Each row is a point on a landscape with many valleys, with its height.
A ball rolls from a point to the lowest of its 2 nearest points, and stops where none of them is lower. Distance is the straight distance between rows; heights are no part of it.
J_843: [141 110 146  79  80 198  87 163 132 110 115  74 116 157 111 138 134 107
  95  85 122 140 133 171 142 144 100 131 144 172]  h=22.2
J_779: [ 81 164 109 174 176 109 123 131  94 119 142 166  79 116 150 107 169 129
 130 160 135 106 116 151 132 140 152 127 111 132]  h=40.3
J_146: [105  94 113 175 140 144 105 114 135 123  76 138 128 121 139 100 109 143
 132 139 143 108  99 164 120 124 120 119 153 151]  h=20.4
J_937: [168 115 138 122 139 127 143 109 166 171 124 116 169 161 126 145  57 117
 162 107 129 168 162 104 136  84 108 132 141 103]  h=20.1
J_620: [116 125  86 150 120  97 138  83 205  96 137 118 146  95 121  83 116 122
 180 144 148 114 135 138 106 153 139  92 112 126]  h=29.9
J_807: [105 154 129 168 118 145 140 101 165 126  92 164 116 108 166 110 190 120
 152 153  95  89  84 129 156 126 172 104 132 142]  h=34.2
J_372: [108 122 156 148 146 109 179 139 137 217 151 160 171 124 139 180 112 155
 122 139 127  93 115  93 117  95 143 175 112 111]  h=27.8
J_88: [108 161  89 152 106  82 135  78 122  75 114 157 119 103 160  81 178 106
 128 161 129 103 116 146 126 126 179 110 101 131]  h=36.6
J_955: [110 127  93 129 119 131 129 120 175 116 117 101 155  98 116 116 120 127
 146 133 134 134 150 138 111 162 113 103 146 130]  h=26.7
J_857: [145 151 123 123 147 158 130 102 105  94 115 156 107 122 162 102 140 108
 119 114 126 165 144 158 168 146 127 137 130 150]  h=17.0
J_510: [ 94 127 127 155 163  97 122 172  59 102 102 183  69 109 141 141 146 131
 126 169 120 110  62 148 128 112 133 119 114 167]  h=15.0
J_997: [137 156 138 108 143 117 109 154  58  79 127 159  64 130 121 116 144  98
  94 123 131 139 119 166 159 118 112 151 110 146]  h=62.0
J_688: [122 115 183 155 157 105 121  97 128 170 144 162  90 162 132 193 102 138
 106 115 138 127 143  91 140 106 134 158 164 134]  h=26.1
J_949: [124 110 140  46  70 193 118 139  98 151 134  68 185 178 100 175 124 121
 109  96 128 129 173 107  99 139  94 125 120 118]  h=49.1
J_560: [132 147  91 106 101 148 137 146  80  97 100 109 127 134 134  93 147  87
 136 127 149 137 142 177 139 109 136 114  92 104]  h=58.6
J_367: [120 128 109 161 178 129 120 159 108 109 134 105  90 101 121  94 130 145
 123 127 152 146 142 153 125 148 113 141 145 129]  h=24.9
J_499: [129 108 148 177 177 106 159 123 181 155 172 147 120 104 131 165 101 164
 140 159 114 112 149  94  86  99 144 157 124 158]  h=32.6
J_271: [144 136 114 111 112  96 137  83 139  96  96 149 137 145 145 101 110  69
 156 131 118 152 131 139 144  92 111 120 119 124]  h=10.9
J_277: [162 112 188 168 141  53 146  94 133 181 150 193 101 158 123 182  58 155
 140 129 142 119 102  69 128  84 176 162 129 103]  h=40.4
J_225: [ 96 108 138 158 161 150 134  89 145 163 103 168 134 112 149 130 119 160
 122 138 126 101 111 139 133 141 132 145 142 157]  h=16.5
J_762: [130 117  85 125  92 150 108 180 105  81 100  69 146  97 110  57 157 119
 150 110 139 158 117 176 124 174 119 122 150  94]  h=46.4
J_201: [133 124 132  78 104 132  94 139 133 122 169  88 116 162  96 181  95 100
 129  79 153 174 183 107 140 132  99 118 132 109]  h=46.2
J_914: [149 147 106 109  88  86 112 126 115  59  86 140 117 126 133  76 146  56
 131 139 121 143  96 164 160 112 121 113 122 114]  h=8.0
J_889: [137 102 102 125 111 127  98 133 136 102 122 103 115 153 112 121  92  92
 134 109 161 168 154 166 127 127  88 105 142 127]  h=36.1
J_867: [162 174 126 121  91 106  87 191  55  53  97 118  82 102 117  63 196 108
  99 112 121 148  65 180 170 141 163 135 145 107]  h=3.3
J_860: [131 150  98  89  73 175 118 159 105 103 129  85 120 145 121 122 156  87
 121 101 142 147 159 159 141 147 133 111 113 120]  h=57.7
J_707: [118 121 150 103 153 166 131 148 160 197 187  78 164 154 106 194 122 173
 115 129 109 124 180  43  71 132 111 106 149 122]  h=56.6
J_202: [104 134 115 158 159 107 163 147 173 146 129 146 153  69 124 104 128 150
 146 166 123  96 103 131 134 120 122 148  99 122]  h=29.7
J_600: [ 89 141 122 154 129  84 113 158  39  90  87 187  81  93 148 108 161 145
 118 160 124  97  30 165 124 138 163 125 122 137]  h=11.6
J_817: [123 114 101 163 151  98 127 154 191 161 138 111 117 132  95 131  87 121
 158 148 161 111 142 115 123  92 104  98 130  96]  h=49.4
J_698: [164 109 173 144 133 135 128 103 154 206 170 112 142 186 107 183  78 180
 126  94 133 142 194  58  84 132 162 122 169  86]  h=27.5
J_833: [123 114 138 167 133  96 145  87 209 186 155 154 134 147 119 136  99 133
 167 151 168  55 106 117 117  82 146 133  80 120]  h=39.7
J_321: [140 128 132  71 119 192 135 159 107 132 151  88 118 144 103 134 110 115
 110  72 153 167 168 153 178 167  80 133 133 124]  h=20.9
J_770: [118 112  87 143 121 103 146 123 108  92 109 135 150  86 134  86 123 115
 134 163 135 123 128 167 110 122 135 150 114 129]  h=46.5
J_785: [141  97 117 153 149 119 162  83 160 132  94 168 157 113 148  89  74 132
 168 143 134 101 100 149 126  88 125 137  88 150]  h=51.9
J_939: [ 95 129 101 144 113 120 143 144 196 130 112  93 175  63 106 108 150 139
 155 155 112 105 122 117 114 153 122 123 122 121]  h=30.2
J_126: [142 123  67 105  80 164 138 134 135  85 103  92 168 120 140  93 124 102
 166 104 137 171 154 163 143 165 116  59 119 110]  h=44.9
J_772: [132  94 136 156 151  87 151 134 187 158 120 145 160  80 100 122  90 158
 134 172 139  86  92 123 108 100 110 164 105 132]  h=30.3
J_333: [ 94 184 125 157 117 127 123 169  63 114 103 138  95 111 140 102 215 129
  95 135 127 105  66 163 154 157 161 144 141 114]  h=40.1
J_45: [187 108 178 136 122  80 153  90 199 208 158 129 176 132  99 157  49 182
 140 129 135 111 136  58 106  99 159 160 114  82]  h=42.0
J_848: [115 118 161  93 114 177 150 178  90 129 155  90  93 134 109 143 154 126
  67  96 141 121 138 153 122 146  98 187 130 164]  h=45.2
J_643: [115 160 177 105 138 124 133 132  91 136 161 151  87 153 124 172 140  89
 107 118 122 153 151 109 166 104 124 172 121 130]  h=42.2
J_85: [138 130  63 128  88 124 132 136 126  74 100  91 158 101 137  57 134 110
 170 134 140 149 128 161 120 152 138  85 127  93]  h=45.6
J_332: [136  97  97  60  59 189  88 197 109  99 124  49 167 131  90 117 140 128
 120  73 126 160 130 157 114 204  73  93 125 117]  h=48.1
J_151: [139 133 149 100  95 170  99 133 133 112  87 115 121 158 144 141 142  90
 123 109 113 135 126 155 148 103 126 128 143 169]  h=19.7
J_389: [107 162 135 178 181  54 100  89 109 118 138 235  72 117 156 112 146 130
 164 176 116  77  58 120 146 142 147  81  83 151]  h=41.5
J_21: [119 136 121 130 133 113 162  83 114 105  98 200 126  91 166 118 130 122
 144 163  97 108  88 130 140 110 160 137  98 158]  h=23.2
J_532: [160 127 207 139 136 130 133  98 133 176 164 121 140 185 133 189  74 149
 122  88 122 165 173  61 104 113 171 168 167 100]  h=22.5
J_339: [165 114 177 153 142  84 149  75 175 190 139 172 145 140 118 161  46 154
 150 121 128 137 137  70 150 100 142 156 136  85]  h=32.0
J_930: [131 115 160  86 130 184 130 130 130 176 184  86 150 177 114 188 103 168
 112  90 129 146 204  62  89 133 119 133 142 122]  h=55.3
J_178: [138 151 143 141 113 120  99 194  48  58 103 141  53  92 131  87 191 134
 109 125 104 146  48 158 162 149 144 146 133 148]  h=6.0
J_284: [133  71 136 132 140 133 126 168 135 133  82 118 150 105  99 127 118 132
 100 139 126 127  99 147 117 112  80 158 158 135]  h=16.2
J_645: [107 166 126 150 154 133 132 105 169 130 122 155 104 124 153 126 156 103
 169 149 107 116 136 128 156 110 131 110 126 132]  h=31.5
J_258: [130 125 172 164 140  63 139  64 164 173 141 197 119 146 134 156  79 137
 168 147 151  83  83 100 132  84 159 146  87 123]  h=47.6
J_287: [139 127 109 135 134 141 154  89 125  98  81 171 127 101 160  77 133 123
 145 134 118 142 101 157 157 136 143 109 133 144]  h=19.2
J_648: [151 128 128  81  73 164 113 188 107  73 140  61  90 103 105  81 169 124
  88  76 135 157 119 176 150 206 127 152 146 146]  h=48.3
J_254: [155 138 111 129  86 143 135 156 118  89  67 100 155  76 136  76 172 118
 132 125  99 149  74 159 167 138 143 130 168 101]  h=36.8
J_523: [139 110 187 120 146 141 167 138 116 175 200  85 130 170 127 195 114 158
  87 106 123 137 182  58  64 113 136 174 152 135]  h=52.8
J_248: [128 115 100 128 112 138 132 144 100  74 106 105 137  75 138  94 157 124
 103 130 116 139 122 162 101 149 138 151 146 147]  h=48.4
J_579: [141  97 108 127 123 131 157  98 202 156 103 126 207 113 127  91  82 134
 173 149 139  94 112 133 102 107 119 128  84 130]  h=48.2
J_384: [124 141 103 160 161  64 109  92 130  96 101 187 106 117 136  78 108 116
 155 149 146 119  86 156 154 118 121 113 111 133]  h=38.4
J_883: [134 160 101 102  74 191 124 189  91  95 130  77  95 123 127  95 196 117
 111 103 133 130 138 176 143 137 179 120 114 123]  h=58.7
J_544: [124 124 170 117 116 138 128  96 132 165 156 106 150 173 134 180  84 126
 141 107 122 151 178  88  84  86 158 152 127 114]  h=15.8
J_165: [ 94 161 151 127 107 100 111  79 132 152 119 152 126 178 138 159 123  75
 147 131 132 118 136 114 152  90 144 144 125 118]  h=24.1
J_558: [187 188 107 132 130 139 105 123  60  46 106 154  98 104 157  45 181 126
 111 120 110 154  89 167 180 165 167 110 130 122]  h=48.5
J_619: [148  91 114  28 120 155  87 167 123 145 144  70 225 155  80 173 102 164
 129 112  94 158 147  63  78 145  58  77 131 111]  h=42.4
J_65: [102 130 166 126 153 163 164 136 124 184 190 109 110 154 133 199 160 149
  84 104 126 114 170  94 106 139 123 162 147 131]  h=49.9
J_767: [172 104 127  67  89 157 122 144 109 119 105  97 182 154 129 129  98  79
 119 102 122 157 142 160 129 107  89 144 129 127]  h=9.3
J_41: [156  90 155 148 155 147 136 122 154 172 100 137 137 155 122 150  71 137
 130 114 132 146 134 114 149  88  98 135 154 134]  h=24.0
J_366: [156  94 136  67  96 157  99 144 112 151 162  72 173 190  92 186  76 133
 111  81 143 162 179  92 107 138  80 110 122  99]  h=47.8
J_608: [113 109 114 207 188  87 139 134 138 153 170 161  90 128 120 150 108 177
 116 154 179  93 130 137 132 134 141 134 137 130]  h=27.0
J_46: [157 146 124 111  79 165 120 116 107  76  91 145 102 150 166 112 177  86
 130 121 100 128 109 164 144  85 169 108 133 159]  h=22.1
J_312: [131 174 150 108 129  97 100 106  85  97 125 169  76 160 143 125 148  62
 118 132 125 136 124 139 170 106 116 124 103 127]  h=62.9
J_217: [113 155 154 107 104 109 128  39 149 137 130 144 151 170 151 142  99  73
 166 117 118 151 157 104 128  98 145 140 124  99]  h=20.7
J_186: [130 152 133 104  94 174 129  65 137  95 124 129 133 131 168 156 162 100
 133 114 100 142 175 131 143 144 159 115 140 145]  h=35.4
J_894: [114 169 156 120 166 116 116 118  70 118 101 221  83 124 147 146 138 107
 125 150  88 132  64 115 195 131 116 111 105 140]  h=14.0
J_752: [110 135 144 166 181  76 136 120 108 150 141 212  83 129 144 169 109 140
 139 160 135 100  92 109 143 102 133 138 107 133]  h=33.4
J_313: [ 94 161 160 121 149 114 139 136  56 138 131 177  89 131 143 175 162 108
  89 132 122 117 107 129 158 128 127 160 118 139]  h=39.6
J_515: [167 170 115 121  70 118  81 148  93  49  90 127  96 143 128  76 180  77
 109 122 121 140  89 179 175 133 154 102 128 116]  h=5.8
J_324: [141 115 128  86  98 178  82 130 162 112 111  67 140 144 117 143 123 118
 121  91 117 164 154 143 125 155  92  98 159 168]  h=23.9
J_825: [ 74 162 103 195 178  68 118 126 124 139 155 190  97 108 141 103 161 138
 156 172 150  66  84 158 141 151 154 134  95 128]  h=42.3
J_760: [132 104 100 100  91 164 111 189 104  81 122  55 133  98 104  97 147 131
 109  90 136 152 138 165 108 181  95 133 136 130]  h=47.2
J_74: [143 123 130  81  97 143 161 152  71  95 100 127 137 103 123 124 146  90
  82 117 108 138 118 162 147 119 113 169 117 127]  h=15.5
J_783: [139 115  78  75  81 169 110 142 146 116 116  81 195 153 125 137 116 101
 165  97 118 168 155 131 118 148  81  62 119 119]  h=44.2
J_541: [158 121 124  80  96 126 122  96 152 134 123  99 175 167 127 147  78  78
 164 101 125 187 174 105 131 109  99 108 128 107]  h=16.6
J_503: [132 152 153 100 120 144 117 153  44  80  93 177  76 111 139 128 166 126
  87 126  84 128  54 149 181 147 140 141 128 160]  h=9.1
J_891: [180 184 130 117  74 150  91 185  76  52 132 108  69 109 139  63 209 143
  86  98 116 147  75 163 179 162 194 128 146 128]  h=6.2
J_189: [ 85 151 125 148 134 191 143 162 133 135 132  87 122 116 134 141 184 129
 118 130 113 114 144 141 120 136 129 125 136 144]  h=14.2
J_861: [100 177 131 182 166 111  96 120  91 101 107 205  63 104 156 104 197 142
 149 154  92 104  49 135 162 163 160  90 130 158]  h=37.7
J_172: [130 171 133 118 125 162 129  77 133 102 131 168  93 142 177 138 189  84
 144 129  86 126 152 127 161 125 165 111 121 134]  h=33.8
J_818: [135 113 131 137 150 109  96 111 146 114 141 128 102 153 116 148  96 124
 104 119 154 155 157 136 135 120 102 139 159 135]  h=34.3
J_341: [ 77 148 148 136 135 106 161 129 105 175 135 158 132 127 145 186 152 126
  99 136 127  97 120 121 131 108 131 168 125 131]  h=36.0
J_468: [144 120 142 122 113  88 151  51 154 131 110 160 162 151 153 122  86  84
 174 128 118 138 116 105 126  73 138 147 102 130]  h=15.7
J_68: [121 105 153 141 149 123 140  91 139 195 167 120 141 148 119 180  99 179
  81 117 147 128 185  79  94 153 124 142 164 113]  h=32.1
J_591: [129 176 118 146 114 139 133 144  82  89  87 165 100 109 164 104 203 120
 107 150 100 109  72 146 175 138 189 109 128 113]  h=38.3
J_129: [103 148 141 182 193  56 135 108 136 161 164 229  90 116 140 140 125 149
 154 176 144  63  72 126 154 128 146 128  78 129]  h=38.1
J_511: [151  65 127 114 164 148 123 179 128 146 155  66 142 137  87 126 107 184
  85 118 138 123 158 104  65 137  70 124 161 123]  h=38.6
J_48: [134  93 111 103 121 119 130  93 153 146 162  98 174 134 111 156  63 152
 129 122 136 152 203  83  67 142 110 106 126 106]  h=56.8
J_673: [104 162 100 148 129 189 133 135 109 117 108 125 108 133 149 114 188 114
 136 130 118 118 145 161 138 135 163 109 131 134]  h=11.4
J_391: [ 96 153  97 176 130  92 128  84 172  99 132 146 114  87 138  78 162 122
 165 160 135  91 121 139 133 163 168 119 108 129]  h=33.7
J_454: [ 96 171 145 146 145 157 129 159  80 131 129 134  68 122 152 121 202 137
  91 115 122 109 106 157 147 170 144 144 140 158]  h=41.7
J_49: [127 125 121 152 166  80 108  91 126 112 124 177  94 139 128 121 100 117
 121 137 147 142 130 137 155 107 112 131 136 125]  h=36.5
J_139: [ 91 132 129 143 117  89 120 108 151 162  97 142 129 149 114 132 126  84
 146 143 154  96 114 128 143  78 128 130 116 108]  h=27.3
J_441: [146 174 139  95  96 175 102 174  76  82 135 127  68 148 141  97 188 104
 106  95 123 115 114 182 178 139 176 134 101 156]  h=59.9
J_731: [132 116 177 113 138 180 142 141 132 136 135 106 111 141 144 175 135 131
 103 111  94 141 155 107 109 100 114 167 146 192]  h=20.2
J_649: [101 141 100 191 132 102 118 135 115 109  94 142 104  71 143  54 157 155
 160 157 133 116  73 156 134 157 160 146 143 122]  h=5.6
J_317: [ 98 125 114 124 126 127 121 161 144 153 188  85 126 152  97 192 129 126
 109 127 152 123 183  91  93 113 117 109 122 103]  h=53.5
J_266: [131 154 105 173 156  54 117  94 130  78 101 173  90 113 140  32 135 104
 181 165 121 100  64 139 155 131 149  89 101 136]  h=40.0
J_421: [146 153 113 153 139  60 111  94  88  49  82 195  88 102 154  57 158 119
 159 164 103 113  27 141 148 132 158  77 113 150]  h=41.0
J_947: [ 81 134 103 107  98 115 127 145 120 117 156  94 128 128 108 161 156  99
 109 137 148 117 169 132  98 139 117 129 119 112]  h=55.5
J_916: [ 92 145 109 163 164 106 168 181 122 126 117 155 119  79 136 122 150 123
 148 169 113 106  78 138 132 108 134 149 113 123]  h=23.1
J_746: [125 113 101 177 161  59 125 129 158 124 123 161 123 102 104  78  76 141
 157 158 172  90  73 155 137 110 113 134  97 114]  h=41.8
J_298: [173  93 173  93 115 109 100 131 151 172 161  70 162 178  89 184  75 157
 106 108 112 157 174  54  66 100 114 136 162 116]  h=50.8
J_377: [131 132 147 174 158  95 169 114 204 186 204 149 139 127 141 163 116 174
 152 166 139  83 152  92  95 112 161 148 106 127]  h=41.9
J_542: [ 86 119  97 196 169 115 129 119 155 145 150 129 111 106 130 111 130 164
 142 147 168  92 140 153 115 153 150 130 130 135]  h=32.7
J_987: [171 163  95 119 122 146 113 150  94  60 106 120 107 110 151  52 156 119
 132 107 130 186 118 202 170 173 134 122 141 126]  h=47.7
J_87: [104 157 116 192 127  81  98 148  56  89  97 154  84  87 150  65 187 154
 146 161 123 110  44 150 130 154 182 122 136 124]  h=8.8
J_904: [122 116 128 128 130 174 154  70 141 131  74 155 154 116 162 120 131 131
 122 129 104 131 132 149 135 124 148 132 145 163]  h=20.8
J_247: [189  90 173  52 111 147 101 150 105 169 172  57 187 198  82 184  64 166
 112  74 118 168 171  41  85 128  99 103 156 102]  h=49.0
J_616: [110 112  92 124 137 164 126 134 148 134 142  91 146 122 103 131 111 149
 139 111 156 155 182 128 117 167  94  91 134 117]  h=24.6
J_383: [ 91 121 139 102  88 148 117 101 131 156  93 107 167 137 122 160 137 110
  92 116 122 111 145 128 124 143 115 146 150 129]  h=52.4
J_524: [126 121 107 119 155 160 125 150 107 116 148  95 106 120 113 117 121 140
 111  99 167 173 171 156 155 174  88 127 128 114]  h=22.7
J_166: [146 126 114 123 145 141 170 128 140 143 136 125 154 125 132 129  85 113
 164 132 133 160 180 112 119  89 119 130 108 106]  h=24.4
J_294: [174  77 133  78 135 117 100 132 174 169 154  82 186 158  90 162  74 182
 118 116 116 160 163  67  80 130  74  94 172 121]  h=52.6
J_215: [118 135 142 107 114 189 131 143 136 135 144  96 126 145 131 158 149 103
 125 112 110 134 173 123 123 108 125 135 133 151]  h=16.7
J_253: [124 154 170 101 127 136 128 124 127 150 184 109 107 165 106 188 108 101
 123 100 132 162 187  87 147 127 116 147 138  96]  h=44.5
J_440: [120 183 117 169 162 111  94 131  91  78 117 164  73 113 149  69 178 117
 141 150 116 133  99 150 162 147 147  98 120 144]  h=38.7
J_568: [129  90 125  78 136 185 123 180 116 137 156  54 144 133  82 144 121 161
  95  95 143 137 164 107  92 166  68 121 143 135]  h=40.2
J_2: [101 126  92  92  75 170 102 149 118 112 141  71 147 150 116 157 145 109
 125 110 146 122 177 147  99 143 122  89 108 121]  h=56.9
J_362: [137 123  90  97  97 105 149  89 171 120 113 106 179 145 140 106  96  73
 175 124 134 146 146 129 127 115  93  91 103 106]  h=13.8
J_800: [149  92 146  98 112 156 137 157  95 123  99 112 146 113 127 128 113 108
  94 107 129 146 122 164 137 117  80 165 142 143]  h=12.3
J_576: [141 149 131  97 112 149 115 198  71  91 145 107  67 134 113  86 159 103
  91 102 147 139 122 189 166 137 117 165 102 144]  h=61.0
J_498: [131 155 155 104 129 116 117 102  87  83  74 186 105 111 150 123 162 105
 107 138  87 134  72 141 191 137 128 125 136 141]  h=11.7
J_299: [153  83 111 130 122  81 128  78 182 129 153 121 156 144 117 144  68 135
 149 137 152 137 172 113  78  97 120 125 121 128]  h=54.1
J_478: [ 99 130 139 139 132 149 136 105 179 177 124 124 163 132 130 162 132 117
 148 146 114 112 149 104 112 107 129 119 128 134]  h=27.7
J_640: [170  95 141 130 117  87 126  99 215 179 156 109 176 150  93 154  59 175
 145 134 139 122 160  72  89 100 135 114 132 113]  h=50.0
J_789: [108 120 152 137 130 134 129 114 166 212 150 122 165 178 122 179 101 139
 144 135 130 111 151  73  82  85 155 130 135 112]  h=22.4
J_417: [139 109 180 131 129 100 147  66 165 164 120 169 162 140 146 151  59 128
 157 132 106 140 108  79 129  81 148 168 126 123]  h=23.8
J_603: [105 119 174  95 137 184 161 175 104 164 176  73 118 155 111 170 153 141
  61  99 144 109 151 103 103 144  91 168 140 140]  h=47.5
J_995: [114 165  95 167 121 156 126 144  95  99  96 124 117  95 150  49 178 143
 152 127 135 143 119 167 144 152 172 116 139 118]  h=8.9
J_73: [128  90 112  42 116 181  99 199 123 131 160  53 190 143  67 152 129 148
 108  88 110 143 146  84  97 175  46  89 128 119]  h=41.3
J_22: [153 142 109 105 106 157 143 160 144  96  83 102 151 100 137  97 134  85
 137 120 100 164 123 151 160 127 106 123 146 120]  h=38.5
J_644: [121 106 117 120 124 105 125 157 173 156 149  88 139 135  81 160  99 119
 140 134 144 144 172  91 112 109  91 102 135  88]  h=51.6
J_768: [146 183  99 174 134 115  98  93 115  90  96 163  96 129 161  44 196 121
 155 138 118 124  80 148 163 156 189  77 127 114]  h=39.5
J_51: [139  93 115 148 164 112 141 129 195 190 178 111 174 109 108 132  89 215
 120 165 157  76 155  99  69 123 145 118 112 129]  h=45.7
J_63: [148 156 138  80 121 177 131 109 104 108 127 123 112 140 141 132 126 104
 105  87 127 171 162 153 180 168 105 152 133 145]  h=18.9
J_722: [111  99 139 118 137 116 155 142 149 221 146 114 194 129 102 167 108 163
  92 152 130  93 142  99  94 115 120 159 121  94]  h=16.4
J_740: [154 146 103 130  74 149  90 176  92  67 112  70 106  99 136  45 165 145
 148  92 146 180 116 188 137 168 153 125 158 103]  h=47.0
J_394: [110 139 103 147  99 139 149 149 159 110  82  99 160  69 141  89 185 135
 131 156  95 111  90 135 129 151 162 122 148 118]  h=34.4
J_283: [114 119 105 173 154  98 137 113 201 148 129 135 129 129 114  92 104 126
 186 156 174  81 110 146 133  94 123 115  89 113]  h=45.8
J_781: [146 133 100 131 101 136  97 115 144  76  93 105 103 152 146  87 138  94
 155 100 136 169 132 182 145 126 118  87 146 148]  h=37.1
J_627: [120 101 146 146 170 142 152 148 146 146 144 124 113 120 143 169 121 155
 110 139 102 130 145 109  93  89 123 152 142 179]  h=24.8
J_243: [138  75 116 155 142 100 127 151 172 120  91 122 161  87  95 101  88 124
 138 157 129 118  88 152 108 104  87 144 134 139]  h=21.0
J_892: [113 110 148 122 151 156 176 143  62 119 148 133  84 119 138 141 141 145
  64 116 133 119 139 140 120 141 115 190 124 159]  h=42.5
J_850: [103 104 131  75  97 158 116 119 126 160 127  78 197 140 110 158 135 132
  96 127 119 108 159  99  71 134 110 121 126 127]  h=50.7
J_739: [161 181 118 159 133  83  90 115  67  29  98 182  80  80 158  60 181 137
 124 149  82 128  39 120 150 167 184  80 123 128]  h=42.1
J_439: [105  90 151 145 145  85 166 108 115 160 139 194 135  94 137 175  93 168
 102 162 142  86  77 121 110 107 138 180 102 149]  h=48.7
J_842: [108 136 154 141 142  93 146  89 118 129 139 203 101 131 163 167 125 112
 158 152 102 114 102 103 137  79 146 150 100 149]  h=28.7
J_152: [132  88 100 105 126 148 121 109 190 166 121  97 216 124 111 114  88 147
 168 136 136 114 147 105  85 121  98  89 107 121]  h=45.0
J_316: [158  98 155  69 109 160 135 122 123 155 103  94 199 153 126 152  87 109
 120 110 101 157 145 109 109 103  91 160 139 124]  h=12.6
J_708: [106 140 128 139 137 137 148 176 107 121 120 131 106 102 134 131 159 112
 115 142 111 118 116 136 129 103 119 145 123 157]  h=18.1
J_144: [172 142 106  63  61 165 128 144 143  79  97  87 177 130 137 115 142  79
 126 108  92 164 138 163 175 157 114 112 141 117]  h=39.9
J_338: [113 127 145 153 127 105 126  68 220 166 143 150 129 147 131 141 103 120
 176 130 133 103 137 100 117  95 144 119 119 127]  h=32.8
J_697: [110 107  93 177 163 146 135  91 179 161 142 131 132 124 121 117  93 160
 160 138 171 113 163 131 125 150 125 103 131 121]  h=36.2
J_667: [ 96 191 127 170 150 122 135 138 118 132 102 193 102 106 161 110 207 114
 147 153  94  90  65 133 176 148 163 109 122 132]  h=36.4
J_974: [108 167 146 140 185 154 146 157  44  99 139 174  44 104 157 118 176 153
  98 125 111 126  99 136 154 169 136 143 126 165]  h=43.1
J_433: [139 111 153 191 170  80 145 105 155 180 164 164  88 146 120 168  95 178
 117 140 156 102 148  94 149 124 143 135 152 108]  h=19.6
J_435: [ 89 107 151 140 170  97 179 152  85 164 152 177 112 115 142 190 130 156
  89 145 126 101  79 108 121 125 122 175 128 139]  h=41.2
J_159: [109 104 130 133 162 122 164 136  97 129 166 122 106 117 122 150 122 143
  77 133 149 125 170 118 103 143 113 169 135 130]  h=39.4
J_19: [131  82  94  73 104 156  94 145 148 150 115  76 215 148  92 141 101 141
 156 117 118 139 142 102  80 120  76  62 122 118]  h=43.3
J_415: [139 104 162 128 139 100 125  86 132 127 142 145 106 142 125 168  82 130
  98 129 125 154 143 103 111 107 130 163 150 149]  h=30.7
J_960: [132  96 100 165 153 133 136 112 176 191 159 117 152 142 110 147  85 174
 150 141 177  95 181 111  86 120 138 102 114 119]  h=39.8
J_408: [129  82 130 126 160 135 149 128 142 157 156  99 144 126 107 151 101 173
  81 125 147 126 166 103  94 145  97 141 154 126]  h=35.7
J_633: [112 107 101 137 141  91 157 123 114 129 155 129 146 102 124 126 109 138
 110 161 150 118 160 124  93 130 128 159 109 118]  h=43.2
J_699: [199  83 143 103 116  93  98 113 189 195 149  96 188 173  87 152  60 213
 134 132 126 131 168  46  67 109 124  73 155 101]  h=53.4

Where does a ball stop that starts at each point below?
J_377 | J_649
J_997 | J_544
J_332 | J_544
J_22 | J_857
J_88 | J_857
J_619 | J_544
